Points on a hilly landscape, in no order, each with its height.
From any point a ball rolls to the lowest of the 4 points nearest to it. It stops when none of these is lower. Distance is the straight distance between rows; heights are no part of it.
z_830 h=237: [ 92 150 106 119 156 107 157 155  60  91 131 117 111 119 101 135 121 143
 137 159 131 130  74  88 128  92 132 142 117 104 124 147 112 132]
z_315 h=69: [140 138 136 140 137 138 159 100 158 156 142 150  72 106 199 157 125  72
  83 130 165 163 182 169  88 171  81 132 154 154 176 102 119 134]
z_837 h=270: [ 77 144  97 106 161  94 173 158  39  74 143 134  69 107 110 133 106 135
 143 179 146 148  71  88 125 100 115 165 122 109 145 156 108 124]
z_355 h=182: [144 121 144 140 127 163 134  86 177 154 115 132 120 117 177 141 140  92
  83 110 129 155 182 161 121 158 107 128 136 154 162  88 138 141]
z_546 h=260: [ 92 134 109 125 147 101 135 172  66 100 127 111 136 145  63 119 117 179
 182 137 122 110  76  77 146  84 158 115 105  96 105 164 125 120]
z_274 h=355: [ 51 141  99 101 169  86 198 173  30  67 148 138  64 118  79 120  77 153
 157 197 157 150  48  71 135  77 123 155 116  93 136 171 105 119]
z_846 h=565: [106 139 121 132 135 121 149 124 122 118 149 145  93 115 150 143 125 115
 102 141 149 148 128 132 130 144 120 141 131 131 161 138 125 131]
z_367 h=105: [140 112 141 136 120 132 111 116 157 147 110 123 152 133 131 119 143 109
 117 109 117 135 131 137 133 139 122 134 132 135 129 117 113 126]
z_117 h=88: [ 85 135  96 114 125  98 126 181  47  72 145 111 167 150  31  91 102 210
 206 137  74  79  44  60 171  50 190 110  77  85  64 196 130 108]
z_589 h=211: [184 119 157 158 107 166 111  79 215 185 110 131 157 131 202 126 155 102
  96  80 112 126 194 185 116 178 107 111 157 148 132  92 153 131]
z_131 h=217: [ 79 134  97 109 159  99 147 174  53  73 138 114 111 126  70 134 108 153
 167 165 124 130  61  73 134  67 138 140 113 102 106 164 118 126]
z_857 h=82: [138 131 148 138 136 146 140  99 149 154 135 146  84 109 179 150 133  77
  93 123 149 152 171 157 104 162 100 133 144 137 168 106 131 132]
z_301 h=205: [145 119 122 121 100 133  94 135 138 139 122 110 166 139  98 102 145 150
 161 114 101  94 111 107 136 112 154 113 109 141  97 133 120 124]
z_310 h=55: [137 126 117 121 102 138  88 132 130 131 127 105 165 135  83 110 137 158
 172 114  97  93 104 108 143 107 158 117 107 134  91 129 124 134]
z_239 h=231: [ 99 150 132 132 142 117 157 110 126 129 148 150  74 116 184 150 122 101
  93 148 153 162 150 130 122 152 103 143 146 144 172 129 119 136]
z_556 h=243: [ 82 148 101 112 162 106 150 174  53  77 143 122  98 121  78 138 112 148
 161 173 134 134  64  80 132  85 135 135 120  99 110 154 121 132]
z_570 h=453: [207 116 164 154  77 163  75  81 236 187 100 132 188 142 159 110 170 101
  96  81 101 108 184 175 134 181 145 108 134 148 119  91 148 128]
z_780 h=164: [ 68 137  93 111 156 109 147 180  48  74 143 110 107 129  56 130 110 170
 175 160 118 120  60  71 144  61 140 142 114  97 105 162 129 132]
z_655 h=262: [ 91 143 108 118 164  98 172 146  43  77 138 135  68 103 120 132 115 127
 128 178 147 146  97 100 120 108 113 156 125 102 143 148 106 133]
z_302 h=122: [166 116 152 135 102 147  90 106 191 157 107 120 179 130 146 115 139 130
 109  98 121 109 157 164 128 156 128 114 131 136 109 111 121 126]
z_494 h=271: [133 122 122 118 117 115 115 148 113 115 124 114 141 142  85 114 113 155
 153 135 107 102 102 106 144  96 153 130 114 134 102 146 123 128]
z_150 h=98: [149 111 143 131 120 132 111 111 162 149  99 120 153 130 136 125 142 125
 105  91 126 125 148 146 129 147 133 133 126 137 132 111 124 125]
z_37 h=363: [201 127 155 151  82 159 100  81 226 181 106 136 174 143 168 115 160 107
  98  83 116 119 178 178 138 179 130 112 139 144 116  98 140 131]
z_147 h=322: [ 62 136  98  98 164  91 168 173  32  73 151 134  82 110  62 130  97 152
 170 189 145 143  54  64 124  81 134 159 109  94 114 162 114 119]
z_995 h=282: [ 71 143  96 102 160  94 165 175  36  71 140 131  86 107  80 126  99 152
 164 180 147 144  61  81 129  87 129 155 117 109 119 155 113 124]
z_516 h=145: [154 108 140 127 107 144  85 118 160 143 113 119 181 143 113 108 145 135
 137  93 117  92 131 125 125 133 151 121 120 128  97 114 135 126]
z_702 h=101: [125 144 138 128 137 119 157 101 130 145 132 152  66 117 191 151 125  84
  91 136 159 155 170 156 102 164  89 128 154 143 172 114 122 143]
z_765 h=261: [119 124 118 119 109 113  84 150  96 106 117 105 163 148  61  99 114 174
 183 117  86  81  88 101 154  92 179 104  94 117  85 164 127 138]
z_586 h=142: [112 148 128 133 140 117 153 108 130 141 137 148  71 117 190 159 125  85
 100 143 163 159 158 145 108 157  97 142 142 134 174 119 122 138]
z_612 h=100: [102 141 120 124 120 107 108 171  60  83 125 115 161 151  43  94 107 193
 196 137  86  85  68  70 168  70 190 120  84  98  83 179 136 105]
z_964 h=253: [141 126 126 121 102 133  99 139 129 130 126 116 151 141  95 107 131 148
 160 117 103 104 108 112 137 109 153 122 115 136  94 133 129 122]
z_287 h=226: [ 96 134 112 121 144 102 135 167  70 104 128 110 133 138  69 127 110 177
 162 139 132 104  81  91 145  89 157 118 115 113 106 153 127 120]
z_672 h=102: [154 113 144 134 114 138 114 102 174 161 112 122 165 128 150 126 141 126
 108  99 129 128 160 160 124 158 116 127 133 146 134 109 126 124]
z_83 h=202: [ 99 139 109 118 149 101 142 167  75 100 135 116 136 137  69 130 115 171
 159 146 134 116  85  91 137  89 141 125 112 105 117 162 117 124]
z_949 h=129: [167 114 146 136  93 151  86 110 182 159 112 124 189 140 144 115 137 134
 110  92 120  93 139 155 130 151 128 107 128 128 103 113 127 133]
z_305 h=402: [117 122 117 123 134 125 143 140 110 105 138 139 116 129 125 131 130 128
 128 145 141 137 121 135 122 130 123 134 138 126 150 145 125 123]
z_936 h=266: [ 92 139 105 121 160 119 161 149  60  88 147 132  81 118 121 132 119 125
 121 164 138 147 101  99 123 109 115 148 129 110 140 140 115 126]
z_518 h=229: [ 93 147 103 113 152 103 152 159  73  87 134 121 123 131  87 134 125 165
 160 155 127 125  75  91 140  89 138 131 113 101 117 158 115 133]
z_858 h=143: [143 115 134 128 122 128 116 142 135 128 126 128 135 140 123 119 136 122
 132 110 110 124 118 127 135 121 137 135 132 130 133 140 129 126]
z_289 h=268: [101 133 116 126 127 104 112 169  59  90 133 112 146 142  54 103 109 193
 188 137 111  79  77  80 165  73 176 116 103  98  83 179 134 121]
z_151 h=267: [112 134 119 127 127 108 108 162  88 105 123 112 147 143  64 114 100 174
 178 137 112  97  91  84 150  85 169 117 108 113  93 160 127 121]
z_418 h=371: [ 60 130  93 102 162 108 152 182  26  63 144 118  96 128  51 121  92 183
 199 177 119 125  51  56 143  57 142 146 100  94  98 173 134 116]
z_306 h=155: [135 120 138 131 136 133 127 132 138 126 134 133 126 125 138 136 129 115
 120 125 120 147 127 143 122 136 120 136 150 130 143 132 131 126]
z_182 h=454: [ 47 136  98 105 172  83 192 181  11  64 159 134  51 122  73 123  76 159
 159 199 155 150  49  58 134  72 124 155 116  85 140 170 101 119]
z_577 h=227: [139 142 145 132 139 139 132 110 137 139 127 150 104 110 160 151 135  91
 100 133 141 150 159 153 111 155 109 138 132 135 155 124 117 129]
z_235 h=370: [ 88 140 116 131 153 114 175 132  99 106 152 137  73 116 162 147 107 113
  96 149 160 162 128 117 117 145 111 149 145 130 155 121 114 130]
z_629 h=273: [149 121 146 131 120 158 123  84 193 164 120 132 138 116 174 132 140 107
  92  97 136 143 193 168 122 162 102 128 139 155 154  98 140 133]
z_350 h=109: [144 112 130 137 115 127 111 131 149 136 120 120 151 134 120 113 144 125
 132 101 117 122 123 132 129 125 121 130 131 133 119 122 124 121]
z_689 h=396: [128 140 143 137 128 128 132 115 134 128 136 150 109 115 151 148 129 100
 109 127 137 151 146 150 115 148 112 141 136 135 144 133 121 123]
z_601 h=127: [150 122 147 133 119 153 126  90 174 151 110 130 138 118 160 136 141 101
  97 102 128 145 168 161 122 150 112 126 134 146 146 107 127 136]
z_930 h=141: [156 113 143 129 103 143  78 116 164 145 117 121 191 145 120 111 143 140
 134 100 118  84 134 133 130 140 146 117 121 128  96 108 128 123]
z_508 h=251: [102 135  97 118 146 120 151 137  84  99 146 123 113 129 115 132 114 138
 124 156 144 134 106 107 134 113 129 130 129 112 143 142 119 131]
z_126 h=539: [ 48 139  94 103 177  76 193 176  14  67 159 129  55 127  59 116  84 159
 168 201 146 143  41  56 132  63 139 147 104  87 131 176 105 127]
z_741 h=244: [ 73 142 103 103 157 101 146 182  45  70 141 122 103 124  73 132 110 157
 162 176 130 134  64  81 133  76 140 149 109 104 110 161 113 120]
z_369 h=279: [140 114 131 124 126 131 127 148 122 113 125 130 131 136 115 128 127 130
 140 135 125 133 114 125 129 119 131 141 136 127 130 143 130 121]
z_31 h=68: [ 69 132  97 113 153 104 147 184  46  74 137 108 120 143  65 124 107 183
 186 148 108 112  58  74 142  65 144 127 109  99  98 173 138 130]
z_845 h=84: [160 124 151 139 134 145 151 103 183 169 142 145  72 103 201 148 130  57
  76 123 170 168 197 173  84 180  86 130 148 163 169  76 124 134]
z_316 h=158: [142 134 150 135 129 146 126 107 154 148 122 138 117 116 151 141 136  96
  91 113 129 151 161 155 116 146 119 136 141 139 149 120 128 132]
z_402 h=189: [106 142 113 118 142 109 140 155  85 105 125 118 131 142  75 133 114 170
 156 153 132 117  95  95 136  96 146 119 121 112 126 152 122 128]
z_746 h=104: [145 118 144 139 123 144 119 104 170 149 105 124 137 125 145 134 135 108
 106  97 121 142 157 146 126 143 117 125 130 142 145 119 124 129]
z_142 h=193: [189 121 153 139  96 162  94  96 201 173 111 130 176 133 172 110 146 125
  96  93 111 109 165 176 136 167 122 118 143 143 114  99 132 136]
z_16 h=58: [127 135 125 114 132 111 123 156  97 115 129 113 137 138  78 126 103 167
 159 135 117 104 103 101 145  96 153 129 120 125 118 151 124 129]
z_560 h=283: [ 96 129 103 120 148 122 154 133  87  99 142 137 101 128 122 136 118 126
 113 154 144 143 105 108 124 122 122 139 131 106 157 144 125 132]
z_906 h=218: [120 135 110 115 133 114 138 146  99 107 135 127 129 143  97 134 116 151
 138 143 136 117 104 116 136 113 134 137 126 125 141 149 130 120]
z_370 h=373: [ 50 135  90  92 167 101 169 182  19  59 152 131  85 126  55 119  93 164
 181 187 144 137  53  65 131  63 147 143 102  89 118 172 113 116]
z_21 h=128: [156 107 133 136 104 137  88 119 157 148 117 122 172 141 127 111 151 137
 128  96 119  95 136 138 133 139 132 119 129 128 107 105 125 125]
z_668 h=232: [159 116 146 136 113 161 122  83 197 163 120 130 144 121 193 141 146  94
  95  97 138 142 198 182 112 169 106 120 142 158 151  86 147 137]
z_40 h=83: [159 118 148 147 113 149 118  91 216 174 123 137 131 114 204 150 156  75
  85 103 133 150 204 182 104 179  92 117 150 161 153  78 143 140]
z_505 h=169: [151 121 147 139 126 155 132  93 192 157 126 139 103 114 190 146 130  76
  78 111 151 150 195 162 103 165  95 125 146 157 166  79 141 139]
z_474 h=138: [172 114 152 130 106 154 107  97 184 168 108 122 171 123 160 120 144 121
 103  93 121 113 170 171 126 168 114 125 132 146 120 105 131 131]
z_467 h=215: [ 96 142 104 121 145 101 145 162  71  97 125 116 133 138  73 135 117 171
 163 152 126 122  77  85 146  86 147 122 117 103 115 157 126 133]
z_297 h=234: [135 122 130 131 123 127 126 142 122 121 133 136 128 135 122 137 132 118
 124 131 127 133 125 143 124 123 121 141 136 130 136 140 132 126]
z_80 h=136: [180 123 155 141  91 158  77 107 204 170 109 128 191 149 138 113 142 131
 121  84 110  94 154 169 135 153 135 105 131 136  98 101 134 139]
z_153 h=135: [ 65 131  95 104 153 101 149 190  34  75 143 103 124 141  59 124 105 185
 192 163 105 114  54  66 157  58 151 131 101  99  92 182 133 125]
z_735 h=224: [ 92 139 103 123 148  96 137 167  71  99 128 110 125 137  76 135 117 171
 166 147 128 110  76  77 146  79 143 118 115 100 109 160 123 132]
z_621 h=149: [194 120 161 159 111 158 110  80 236 198 112 135 152 130 203 140 155  79
  80  80 129 137 214 189 110 188 104 108 169 156 134  76 155 140]
z_36 h=272: [ 79 150 104 106 159  96 165 163  36  65 139 132  86 115  91 128 111 143
 155 178 137 146  76  90 125  93 121 160 125 104 133 156 112 129]
z_348 h=276: [ 62 144 101 106 171  92 183 158  27  73 138 141  59 114  97 120  90 137
 151 186 152 152  67  89 126  95 116 163 113 104 147 161 107 115]
z_561 h=152: [187 126 148 139  86 159  86 109 215 176 109 127 188 142 144 103 154 122
 105  92 110  98 153 174 134 160 136 102 129 137 102  95 132 134]
z_173 h=91: [121 130 122 127 108 117  98 162 101 116 122 108 145 148  70 109 106 164
 168 132 110  96  93 104 154  94 166 114 107 119  91 157 126 134]
z_800 h=110: [138 125 143 145 126 137 115 126 147 139 116 130 132 126 139 128 136 108
 110 112 118 139 135 138 129 129 123 132 138 142 131 124 126 126]
z_285 h=94: [154 128 151 140 130 147 144  86 193 164 134 148  77 104 212 150 134  58
  71 118 170 169 192 168  91 183  88 133 148 166 165  75 127 133]
z_340 h=374: [149 117 123 123 109 127 106 138 131 135 127 115 141 141 103 104 129 135
 155 119  99 116 110 121 136 112 147 130 117 136 109 140 125 126]
z_527 h=300: [163 124 164 131 127 142 146  74 205 188 127 140  92 104 246 163 146  32
  56 123 176 180 203 182  95 198  71 133 162 171 167  61 131 128]
z_171 h=278: [ 89 135 104 124 157 115 171 141  56  90 148 131  74 113 124 135 111 125
 115 161 139 152 101 109 116 111 114 151 132 117 149 141 112 134]
z_834 h=274: [195 117 156 150  94 163 108  86 221 183 110 128 173 136 178 108 155 112
  97  89 114 112 174 184 135 178 127 118 144 143 118  94 139 133]
z_648 h=116: [150 128 151 142 129 157 129 102 166 158 136 130 111 108 189 151 135  74
  87 116 144 148 183 158 107 165 106 136 138 149 165  94 126 135]
z_620 h=263: [ 87 150 102 107 159 105 163 160  45  76 141 131  79 106 100 132 110 141
 139 177 139 152  87  96 128  99 116 152 118 102 130 157 108 124]
z_564 h=477: [125 124 134 135 130 131 132 138 130 116 134 151 112 115 136 148 131 120
 115 137 138 145 138 138 127 131 117 133 134 134 145 140 124 123]
z_186 h=343: [ 55 131  99  98 162 104 153 176  13  65 148 127  86 127  51 125  89 174
 193 185 133 129  54  61 134  66 145 145 100  83 119 176 126 116]
z_390 h=123: [161 103 138 140 109 142  96 111 169 148 112 116 177 138 140 114 143 134
 128  99 121  96 146 150 121 147 139 117 126 136 114 107 128 128]
z_470 h=280: [ 96 132 104 125 155 123 165 139  78  94 145 135  92 126 127 131 119 129
 108 156 145 144 106 106 124 119 122 140 131 110 145 140 114 128]
z_265 h=114: [164 115 148 140 106 143 104 102 172 157 109 115 176 127 142 117 142 128
 113  90 120 116 158 164 131 150 126 117 132 134 119  99 125 125]
z_149 h=241: [109 144 105 116 139 111 153 146  70  97 134 126 119 139  87 135 115 154
 134 155 132 128  92  97 136  90 123 129 118 116 140 147 121 131]
z_140 h=106: [129 143 143 131 139 124 140 102 136 153 128 158  76 107 188 153 132  79
 103 127 155 155 175 160 100 162  97 133 142 136 167 112 122 137]
z_991 h=161: [ 66 134  95  99 150 103 149 181  34  70 137 102 125 142  49 108  93 201
 192 164  91 110  47  52 155  56 158 134  98  93  85 185 139 119]
z_413 h=134: [169 121 146 130 100 149  78 105 188 158 112 128 196 147 132 109 144 137
 127  91 112  88 145 152 136 143 137 103 131 131 101 115 138 140]
z_805 h=507: [ 53 132  92  97 170  88 180 179   6  65 154 140  70 130  52 119  83 158
 177 199 143 139  42  56 134  61 138 144 109  76 133 176 110 128]
z_498 h=162: [177 116 152 150 112 156 114  87 217 170 120 127 153 122 192 133 154 102
 102  85 125 133 201 186 113 176 106 121 159 149 140  89 150 133]
z_869 h=258: [ 78 131 103 116 138  98 134 172  43  91 137 113 134 150  60 110 114 200
 199 141 101  97  62  69 164  71 164 118  93  92  86 177 136 112]
z_248 h=230: [107 139 107 107 144 112 145 142  83 100 129 125 124 137  98 131 121 151
 131 149 140 125 104 104 131 106 128 132 119 120 133 141 117 132]
z_144 h=108: [163 116 148 143 115 156 120  86 216 175 122 136 149 117 198 146 157  89
  92  90 130 141 204 187 107 180 111 122 157 165 149  86 143 128]
z_430 h=184: [115 135 119 125 131 105 125 167  77 113 126 115 142 139  67 118 111 178
 168 137 117 104  95  95 143  93 167 121 122 110 108 157 123 131]
z_755 h=192: [152 112 139 125 107 138  84 123 158 146 114 109 192 140 116 109 156 149
 145  99 117  86 122 114 127 129 155 113 115 128  92 120 132 117]
z_910 h=191: [150 118 154 142 119 155 127  76 209 176 128 134 122 114 209 150 147  70
  74 106 153 162 201 183  97 185  93 118 152 164 150  71 139 132]
z_603 h=365: [129 133 135 135 133 132 125 123 133 117 136 149 107 115 138 142 129 115
 109 136 136 147 133 151 121 140 115 137 137 135 142 136 121 125]
z_942 h=277: [155 119 150 138 119 150 129  91 213 175 125 142 112 110 218 155 149  48
  68 119 157 169 200 177  95 182  85 125 154 175 155  64 131 137]
z_190 h=197: [158 124 156 139 120 145 124  76 230 188 122 143 139 113 224 164 157  57
  69 110 159 167 209 194  96 196  81 113 164 172 158  67 139 133]
z_364 h=199: [157 119 144 133 109 147 120  90 183 160 112 123 147 120 164 136 150 111
  97  92 127 137 184 167 123 162 118 128 132 147 141  94 128 130]
z_233 h=428: [ 99 142 119 129 146 116 164 123 115 116 150 149  87 116 158 143 118 107
  99 146 154 153 124 129 120 139 105 142 143 132 153 136 114 138]
z_74 h=200: [167 117 151 147 111 157 119  86 208 169 116 132 155 123 190 133 149 101
  93  91 128 129 195 182 113 175 109 127 151 154 142  88 147 128]
z_584 h=578: [209 114 164 158  77 170  58  80 237 189  93 130 194 137 170 110 173  98
  94  71 100 107 198 189 135 185 141 100 136 152 121  80 156 123]
z_116 h=350: [202 114 162 160  83 164  94  72 232 190 102 142 167 142 179 112 159  99
  91  73 121 118 192 186 136 189 125 105 145 154 123  82 153 132]
z_748 h=87: [146 113 143 126 119 144 116 100 168 157 100 118 156 127 152 125 141 120
 105  98 127 140 158 151 125 156 118 119 128 146 138 106 119 132]
z_876 h=159: [168 115 150 146 115 147 118  86 222 184 125 148 143 105 209 156 150  79
  87 103 143 155 202 194 100 193  89 119 156 170 144  80 144 124]
z_660 h=173: [193 124 145 146  80 163  81  92 222 177 103 134 189 147 146 107 153 125
 101  83 106  97 159 174 135 166 132 107 136 137 107  97 139 130]
z_941 h=312: [102 133 123 122 133 104 115 167  71 101 123 111 142 145  63 111 106 183
 191 135 111  84  85  82 153  88 171 115 104 100  89 162 134 122]
z_414 h=219: [ 69 141  99 102 162 103 150 190  41  69 141 120 102 129  67 129 111 166
 181 171 124 125  55  72 136  59 137 139 114  93 103 165 123 129]
z_758 h=107: [179 117 151 159 111 165 117  83 224 180 118 133 151 116 209 145 157  90
  93  87 127 134 203 189 109 188 100 112 165 153 138  82 145 132]
z_212 h=121: [141 115 139 139 125 134 121 131 145 133 125 132 128 130 133 131 129 110
 126 116 120 134 129 141 122 123 119 138 141 130 135 135 121 130]
z_220 h=289: [159 109 146 139 111 157 116  87 183 164 111 127 149 125 177 131 144 107
 104  90 137 138 193 177 116 165 113 123 142 155 147  93 140 135]
z_879 h=299: [ 93 133 100 128 164 117 172 143  66 102 154 137  65 102 136 139 115 129
 103 162 148 164 116 104 112 125 104 148 144 119 155 136 116 130]
z_793 h=287: [ 62 138  97 101 163 100 156 178  31  64 151 123  90 122  66 126  99 158
 183 183 140 136  53  72 134  70 143 147 107  95 113 165 115 120]
z_345 h=185: [ 71 139  86 112 134  95 140 177  36  81 142 105 135 149  41 102 107 214
 199 156  95 102  53  57 163  63 165 124  88  92  83 188 131 113]
z_677 h=176: [ 80 136  97 115 156 100 143 169  55  89 127 109 129 142  65 131 124 175
 180 146 114 114  66  77 145  77 146 120 109  98 103 170 120 127]
z_605 h=331: [180 126 151 143 103 168 118  93 199 167 125 121 165 126 182 127 147 119
 105  93 117 123 186 185 123 171 121 116 138 147 127 102 135 128]
z_448 h=40: [198 117 155 164  94 158  89  70 238 196 107 138 161 133 189 124 165  92
  91  71 115 127 197 195 123 188 122 103 160 147 132  85 160 134]
z_588 h=67: [146 127 144 137 142 145 141 102 151 152 140 147  85 109 188 154 134  69
  88 122 154 153 178 163  99 163 100 131 147 131 163  97 121 139]
z_801 h=115: [152 108 134 136 106 125  97 121 156 139 114 116 168 136 123 112 145 129
 134 103 120 111 122 124 132 131 137 124 129 129 114 114 130 125]
z_372 h=45: [150 125 143 140 130 146 144  96 168 163 140 148  80 103 197 146 141  63
  81 122 164 165 184 164  93 179  96 132 138 153 164  88 123 140]
z_268 h=146: [183 123 158 161 110 153 117  82 234 197 112 131 155 119 208 145 155  73
  74  86 134 147 211 189 105 191  94 109 170 162 145  70 147 128]
z_196 h=194: [152 115 144 130 127 148 122  84 182 159 115 126 130 124 168 137 140  94
  91  98 135 142 192 162 120 160 114 123 139 152 158 100 133 136]
z_13 h=264: [152 117 128 127 106 129  91 126 144 141 118 113 175 142 111 114 161 146
 151 108 109 103 118 119 139 128 153 122 110 128 102 118 129 118]
z_145 h=295: [ 56 146 100 103 164  91 175 179  34  73 144 135  79 116  79 133  98 148
 166 183 154 147  58  74 129  76 133 155 112  94 128 163 108 123]
z_320 h=242: [197 129 153 146  79 167  74  93 227 182  98 130 192 141 151 104 162 110
 107  89 108 107 168 179 142 163 134 107 126 140 113  91 138 132]
z_662 h=188: [149 116 143 135 126 157 132  90 182 160 118 138 115 115 179 140 135  77
  88 108 136 151 185 164 117 163 104 126 141 155 160  91 141 135]
z_45 h=198: [163 123 155 141 133 149 146  87 197 174 136 143  95 107 223 159 140  40
  62 119 161 177 195 174  95 183  80 132 149 177 162  68 127 128]
z_231 h=187: [ 75 133  96 116 146 101 142 178  44  90 139 112 132 143  59 109 115 190
 189 148 103 100  59  63 160  66 162 120  99 100  92 172 130 122]
z_510 h=281: [ 68 145 104 110 154  89 175 165  36  74 141 136  71 113  88 126 101 142
 162 186 150 147  64  83 129  81 120 164 116  99 135 163 105 126]
z_624 h=103: [149 111 139 142 116 128 108 118 152 147 107 113 160 132 132 115 142 121
 124 100 119 124 134 134 128 140 127 124 132 138 124 113 121 116]
z_771 h=186: [123 130 122 118 130 104 115 166  92 106 126 108 146 136  73 117 109 171
 167 136 120  98  97  98 145  98 164 130 118 115 100 156 131 132]
z_266 h=340: [102 131 111 123 139 126 148 133 103 104 146 136 110 132 118 136 115 134
 121 154 141 135 118 117 129 128 124 138 130 119 153 141 125 127]
z_521 h=239: [132 125 124 111 130 111 127 152 102 110 130 116 138 138  97 126 126 155
 148 144 119 110 112 111 132 105 142 128 126 127 128 150 131 129]
z_121 h=645: [206  96 167 156  82 167  63  71 241 195 105 129 180 138 170 114 175  97
  84  64 111 113 204 195 131 193 135 105 138 158 120  66 165 130]
z_293 h=196: [129 136 113 114 136 111 143 147  94 107 136 124 133 138  91 131 113 157
 140 148 133 127 102 105 136 112 143 132 122 117 136 145 127 120]
z_438 h=379: [125 125 115 112 135 122 132 140 117 111 133 137 122 136 116 136 124 139
 130 147 135 125 119 124 127 121 127 136 132 127 146 146 131 120]
z_101 h=131: [181 122 159 157 112 159 109  74 231 188 116 134 150 127 203 143 159  81
  86  78 126 144 210 197 110 184 107 109 168 156 140  78 143 131]
z_81 h=249: [ 84 135 102 118 128  93 130 174  46  96 136 109 147 149  40 103 110 205
 203 140  96  91  59  67 165  61 170 115  88  93  79 186 134 107]
z_365 h=439: [108 130 110 127 135 119 148 133 118 107 147 149 111 123 131 138 117 125
 113 142 141 140 119 117 122 133 123 133 140 123 154 143 126 123]
z_762 h=346: [192 116 158 149  85 164  92  79 221 185 107 128 175 139 181 112 151 107
  92  90 113 118 181 183 138 176 120 112 145 148 121  88 146 131]
z_615 h=130: [141 125 140 141 135 140 119 117 144 130 123 135 125 127 139 141 129 103
 104 122 127 145 139 152 125 141 117 133 140 136 137 133 127 124]
z_649 h=366: [140 126 126 121 127 121 127 148 118 119 133 122 132 144 107 118 124 145
 141 132 117 119 108 116 134 111 141 138 130 130 122 149 129 126]
z_585 h=120: [145 125 148 139 134 149 137 102 154 150 130 145 104 112 164 147 141  81
  91 124 137 148 173 154 117 153 107 123 130 133 151 112 129 133]
z_356 h=369: [129 146 148 134 134 126 140 113 136 135 140 159  93 106 167 155 130 101
  99 129 145 152 148 147 115 150 109 141 138 125 151 129 120 135]
z_675 h=157: [123 138 118 112 136 110 126 152  88 109 134 118 126 137  84 127 117 163
 148 145 128 111 106 104 134 105 141 131 126 121 127 156 126 117]
z_222 h=214: [149 118 145 134 122 156 128  84 204 168 126 138 120 112 199 147 146  74
  80 107 147 160 191 178 110 170  95 116 148 160 159  81 138 138]
z_435 h=571: [105 141 137 132 142 118 154 117 125 126 140 156  95 116 161 149 130 114
 103 142 145 153 142 139 114 150 111 142 137 135 157 139 123 124]
z_326 h=177: [125 126 109 124 103 128  91 143 117 128 128 106 165 148  80 102 124 158
 177 120  95  89  94 100 147 100 165 103 102 130  87 142 125 133]
z_242 h=236: [131 133 115 112 116 120 107 150 110 117 120 106 148 147  73 110 115 163
 169 126  92 105  97 110 146  94 162 121 110 130  89 153 125 137]
z_981 h=216: [108 125 119 125 118 112  91 156  89 104 121 112 150 146  64 107 107 171
 185 127 101  89  81  86 153  90 175 109 103 112  86 162 130 128]
z_453 h=321: [ 96 136 107 124 150 119 167 139  97 109 154 138  84 117 139 136 111 122
  97 156 148 154 116 117 119 137 114 136 137 117 152 136 117 128]
z_400 h=269: [157 119 132 130  95 135  87 128 150 140 120 116 179 138 104 109 150 153
 159 103 102  86 123 110 139 121 160 111 110 128  89 121 133 121]
z_820 h=190: [100 130 118 125 122 111 103 158  70  93 129 115 160 154  53 101 109 193
 191 137  91  82  69  71 164  76 184 113  85 102  73 176 144 114]
z_738 h=240: [160 130 157 135 121 149 128  65 222 185 130 139 116 105 241 162 148  43
  64 119 156 167 210 184  99 189  79 123 158 176 164  57 136 128]
z_661 h=238: [105 124 113 123 115 114  84 155  78 101 115 113 163 151  50  97  99 184
 182 127  81  79  74  86 165  81 182 107  85 107  80 173 137 126]
z_360 h=250: [ 97 146 106 117 157 115 163 152  44  83 137 128  87 108 115 132 123 131
 126 173 139 134  80  92 125 103 122 155 127 105 138 137 109 131]
z_334 h=436: [143 125 129 118 115 121 110 137 121 121 126 116 133 142 106 118 126 143
 151 131 112 110 106 119 136 110 145 135 132 131 118 143 125 125]
z_97 h=585: [110 135 118 130 129 119 145 128 124 113 147 152 108 127 141 143 118 113
 111 144 144 152 123 135 120 143 120 135 128 129 147 135 121 120]
z_187 h=144: [150 126 149 131 130 153 132  91 170 150 120 133 112 118 175 139 137  82
  82 110 138 147 178 156 114 154 108 128 134 148 163  96 136 139]
z_267 h=294: [115 127 117 117 137 117 141 141 102 104 143 134 120 131 110 130 127 139
 130 145 143 131 114 120 126 120 126 143 124 127 148 143 128 127]
z_794 h=212: [102 134 116 130 125 105 108 166  67  93 128 117 151 152  60  97 102 190
 188 133  94  79  77  80 159  72 182 114  94  98  86 175 143 117]
z_593 h=111: [147 125 150 142 128 154 137  93 188 168 129 138  97 111 204 149 130  54
  72 121 162 164 192 167  98 174  95 126 141 161 169  80 135 136]
z_828 h=228: [134 128 114 116  97 119  95 141 123 128 128 114 151 136  87 108 122 161
 169 123 103 105  95 108 146 102 154 115 105 132  95 145 122 133]
z_202 h=156: [187 114 156 161 103 161 114  84 227 188 117 139 155 129 197 125 161  94
  88  74 123 132 206 189 115 186 114 113 160 155 126  86 151 133]
z_557 h=201: [116 143 142 133 133 126 153 109 128 144 137 155  82 108 173 152 133  92
  95 144 153 151 157 150 111 163 100 137 139 135 166 128 125 130]
z_254 h=265: [192 118 156 147  98 163 108  90 210 177 113 127 168 127 176 117 150 111
 104  93 106 119 180 177 124 169 122 120 145 145 126 100 146 136]

For each start below, name the point where the ball stops.
z_316 -> z_372
z_577 -> z_372
z_846 -> z_16
z_570 -> z_748
z_400 -> z_748
z_660 -> z_748
z_518 -> z_16
z_365 -> z_16
z_564 -> z_748

Call two points neighbours if one is among the 4 nearest of the other. Go from one point of each pair to the other, from neighbour to neighbour, staying as low as possible. Name the highest point that can't be avoided.
z_612 and z_31 -> z_345
z_16 and z_117 -> z_467
z_448 and z_117 -> z_13
z_372 and z_748 -> z_316
z_448 and z_40 -> z_621
z_40 and z_758 -> z_144
z_372 and z_40 -> z_222
z_310 and z_173 -> z_326
z_173 and z_16 -> z_771
